Each row is a point on a landscape with many peaks, with its height.
A climber steps from a point to the highest of its 3 nearest points, and stops where none of them is higher. Distance is the straight distance between rows; heights are no part of it.
J697 (h 0.84): 109 87 140 88 102 126 153 135 104 164 115 73 129 148 133 113 153 120 181
J223 (h 0.55): 140 106 149 147 117 148 125 147 112 216 153 134 113 118 119 97 92 84 182
J492 (h 3.73): 116 129 155 103 116 111 123 117 147 79 121 106 131 146 174 123 124 157
 99
J922 (h 2.54): 103 118 157 89 112 115 134 109 140 109 105 88 120 156 182 114 111 137
 133
J394 (h 3.45): 142 159 115 125 128 119 136 122 124 99 125 157 114 125 177 114 121 121
 98
J402 (h 5.54): 107 118 167 108 116 68 88 128 187 87 154 62 156 159 156 82 89 176 109
J896 (h 4.99): 135 158 96 147 190 120 142 138 105 105 142 160 138 108 121 172 168 125
 69
J659 (h 0.54): 139 170 82 171 193 162 126 133 157 148 114 178 153 99 91 159 143 108 106
J199 (h 0.53): 127 121 148 181 95 147 114 149 103 218 141 127 130 118 64 115 86 91 168
J938 (h 4.22): 132 156 93 127 138 152 111 119 128 145 107 149 126 101 112 154 164 126
 149
J615 (h 2.16): 157 164 113 141 144 108 149 126 126 105 141 174 119 121 167 108 102 109
 86
J71 (h 3.30): 170 96 121 115 167 108 159 132 115 33 192 130 114 162 65 164 147 136 61
J153 (h 3.42): 115 135 102 122 109 160 104 107 122 143 94 116 127 101 74 165 195 148
 165
J408 (h 2.19): 121 141 120 101 126 136 128 108 125 124 102 134 110 120 162 135 147 132
 139
J982 (h 1.13): 82 85 142 91 111 118 138 108 135 137 95 87 133 128 117 138 173 167 173
J574 (h 0.82): 139 132 123 125 140 129 132 114 128 149 129 159 106 117 180 102 84 95
 154
J573 (h 0.68): 62 100 149 95 116 90 126 108 164 121 106 93 146 142 148 131 142 191 136
J130 (h 2.71): 172 102 128 112 142 106 141 154 151 32 190 121 132 174 93 108 130 143 65
J823 (h 1.50): 138 124 128 140 128 149 117 131 115 194 136 143 113 111 117 113 101 98
 184
J543 (h 1.43): 85 102 166 101 113 92 121 114 169 103 119 85 141 158 163 118 121 171 127
J285 (h 1.63): 130 127 139 97 121 116 132 110 125 115 117 107 113 153 195 110 99 113
 135
J89 (h 1.86): 99 102 152 86 110 116 140 113 136 122 101 89 127 147 159 127 145 141 154
J995 (h 5.47): 124 112 123 137 86 137 122 145 76 209 150 100 126 126 89 107 126 103 172
J890 (h 4.59): 115 103 139 128 152 120 137 141 121 45 159 133 148 140 112 167 179 169
 55
J273 (h 0.34): 119 106 132 96 107 130 143 142 99 189 135 99 113 150 158 97 122 89 184
J137 (h 3.52): 71 95 133 115 124 129 120 113 156 110 90 123 139 105 112 167 212 189 113
J887 (h 5.13): 111 138 119 218 106 145 96 142 106 170 108 139 131 117 20 154 94 136 166
J548 (h 0.20): 153 142 136 101 108 100 125 116 134 87 134 92 118 169 197 76 68 114 95
J424 (h 3.23): 167 158 106 148 157 101 160 148 105 81 169 180 120 134 132 139 119 116
 55
J692 (h 6.36): 127 146 118 126 145 134 137 130 116 88 126 148 133 119 145 156 169 139
 76
J465 (h 0.95): 135 129 107 156 117 153 103 130 116 185 126 145 119 106 75 133 113 118
 186
J945 (h 0.19): 107 129 130 207 79 126 122 141 79 209 139 104 146 120 45 122 97 108 151
J421 (h 4.57): 144 110 152 133 148 139 148 135 139 180 141 157 107 128 179 77 62 56 174
J781 (h 2.11): 156 154 122 111 115 104 132 118 129 82 134 128 119 147 186 90 89 126 88
J791 (h 5.14): 141 167 95 142 165 128 133 135 125 116 124 171 129 102 144 145 153 117
 95
J622 (h 3.18): 103 116 155 116 119 114 118 124 157 70 125 116 143 145 156 126 141 179
 88
J453 (h 4.96): 143 139 134 107 119 122 135 129 128 71 131 131 129 136 165 127 130 146
 76
J74 (h 0.15): 155 151 119 184 162 197 117 144 165 159 94 170 152 122 63 159 91 94 150
J363 (h 5.12): 119 150 102 127 141 152 117 115 125 115 102 141 133 98 119 172 200 141
 113
J752 (h 1.40): 151 154 114 156 169 149 133 128 158 153 115 186 140 97 129 133 107 102
 146
J603 (h 2.31): 129 124 102 138 87 149 106 127 84 177 120 105 125 111 63 144 154 139 185
J656 (h 3.80): 164 142 107 134 165 104 151 144 91 61 179 152 114 142 107 167 144 122 52
J825 (h 1.24): 113 102 132 90 108 136 140 120 114 154 105 85 119 130 130 126 158 137
 175
J910 (h 0.32): 157 129 158 110 109 102 111 146 171 62 149 77 142 160 159 74 83 149 78
J42 (h 4.12): 90 114 141 110 126 132 126 117 147 93 108 127 144 112 133 158 192 169 97
J935 (h 2.81): 141 140 109 131 136 148 116 119 130 170 125 159 118 102 135 130 118 112
 171
J810 (h 2.42): 123 119 123 159 101 142 109 142 94 208 145 123 119 114 74 123 114 109
 175
J542 (h 0.10): 166 142 148 156 162 154 150 130 160 153 115 179 128 100 148 113 73 76
 158

For each start below, name the point where the climber stops.
J223 | J995
J938 | J692
J71 | J692
J153 | J692
J656 | J692
J199 | J995
